A landscape with many valleys, sampled at points; each row gives a point and its height.
A ball rolls from a point to the lowest of its 4 nearest points, and stops where none of them is lower. Distance is the straight distance between rows; heights are no part of it.
Kigo (h 73.9): [ 18,   4,   1, -22,  -6,   4, -10,   8, -15]
Pivat (h 11.8): [-30,   2,  16,  11, -32,  -4,  15,  -6,  22]
vama (h 16.2): [-26,  -8,  28,  13,  -6, -18,  -5,   1,  21]
bas (h 39.1): [ 15,   5,  -8, -12, -11,  11,  12,   6,  17]
ruva (h 29.5): [ 4,  6, -9,  3, -5,  9, 17, -3, 15]
dup (h 47.5): [ 18,   2, -18, -15,  14,   8,   5, -10, -13]
Teru (h 30.4): [-25,   2,  -1,  22,  -9,   0,  16,  -3,   9]
Mutaf (h 69.0): [ 12,   9,  -9, -10,  13,   0,  -1,  -2, -23]
zar (h 41.5): [ 10,   5, -18,  -2,  23,   3,   8,  -8, -17]
rap (h 28.6): [  7,   0, -19,   8,  -9,  23,  26, -14,  19]
lamu (h 30.2): [-16,  -5,  21,  10,   2, -12,  -5,   5,  10]
sig (h 44.0): [-19,   5,   3,  21,  11,  -7,   3,   0,  -3]
nire (h 53.7): [  2,   8,  -2,  -4,  18,  -7, -13,   7, -23]
povi (h 76.5): [  3,  -5,  14,  -8,   2, -13, -35,  11, -21]
Rovik (h 30.6): [  5,   1,  14, -12, -18,  -3,   3,  15,  19]
kuli (h 78.7): [ 31,   2, -16, -24,   7,   4,   1, -18, -35]
fama (h 50.3): [ 21,   2,   0, -18, -17,   7,   2,  16,  13]
dutis (h 26.8): [ -7,  -2, -13,  16, -18,  17,  27, -14,  17]
tanoz (h 75.5): [ 12,   6,   2, -16,  -2,  -3, -21,   8, -24]
nif (h 82.1): [ 30,   4, -13, -27, -13,   7,  -4,  -7, -16]
nosa (h 42.7): [-32,   3,   4,  28,   9, -11,  -4,  -3, -10]
nivut (h 37.3): [  2,   6, -10,   3,   4,   3,  13,   3,   4]
Baf (h 61.7): [ 31,   4,  -6, -29, -22,  15,   2,   8,   6]
Mufe (h 51.0): [ -5, -17,  23,  -8,  -4, -15, -24,  13,   8]
pizub (h 25.8): [ 18,   1, -21,  -4,   9,  17,  14, -16,   4]
libuk (h 62.2): [  0,  -6,  12,  -4,   4, -10, -12,  12,  -5]
Figem (h 62.0): [ -6, -24,  20,  -3,   2, -25, -36,  11,  -2]
doni (h 51.6): [ 11,   0,  11, -14, -12,   0, -12,  17,   4]
gime (h 68.7): [ 11,   6,   5, -14,   7,  -8, -24,   5, -30]
ganak (h 33.4): [  6,   0, -29,  18,  17,  25,  14, -27, -11]
fabu (h 29.7): [-9,  3,  7,  7,  2, -5,  1,  5, 10]
Zin (h 53.6): [-15, -19,  21,   4,  15, -22, -29,   7,  -3]
Mikuv (h 24.4): [ -8,   4,  -4,  10, -18,   9,  24,  -4,  24]
dav (h 33.6): [-11,   0, -19,  20,   2,  10,  16, -11,   3]
Pami (h 21.2): [-32,   0,  14,  21, -14,  -8,   7,  -6,  16]
Zaf (h 81.6): [ 19,   8,  -5, -18,   2,  -4, -11,   0, -34]
nuga (h 66.0): [ 22,   4, -12, -20,   4,  12,   6,  -2,  -7]
Dil (h 39.3): [ -9,   4, -23,  20,  10,  10,  15,  -9,  -8]
rak (h 31.1): [ 17,   2, -19,  -5,   1,  20,  16, -15,  13]
sibi (h 54.8): [  3, -13,  24, -11, -15, -10, -24,  14,  11]
fetaf (h 54.6): [ 15,   4,  -3, -16,  -2,   8,   3,   7,   1]
boval (h 7.0): [  8,   5, -21,   0,  17,  13,  11, -14,  -4]
linak (h 36.8): [-13,   7,  -6,  19,   1,   2,  13,  -2,   7]
pif (h 54.5): [-14,   3,   5,   9,  24, -12, -12,   6, -11]
fetu (h 29.1): [  2,   1, -24,  17,  -3,  25,  21, -18,  10]
Rosuz (h 34.1): [-11, -17,  32,  -4, -13, -15,  -9,   9,  22]
fusi (h 12.2): [ -4,   3,  10,   2, -10,   0,  12,   8,  19]
Kirol (h 13.8): [-2,  4, -9,  5, 16, -2,  2,  1, -6]
Dut (h 55.6): [ -5, -10,  17,  -3,   2, -13, -18,  12,   1]
kopod (h 43.3): [-16,  -7,  18,   9,  14, -18, -15,   5,  -2]
papaf (h 35.4): [-39,  -2,  14,  30,   4, -17,  -1,  -4,   0]

Where does a ball stop that starts at each point below?
linak: Pivat
Zin: vama
rap: fusi
sig: fusi
Mutaf: boval
doni: fusi
fetaf: fusi
nuga: boval

Write out the way that a ball takes from each point below.
libuk: kopod lamu vama
Kigo: fetaf bas ruva Mikuv fusi
fetu: dutis Mikuv fusi
nif: Baf bas ruva Mikuv fusi
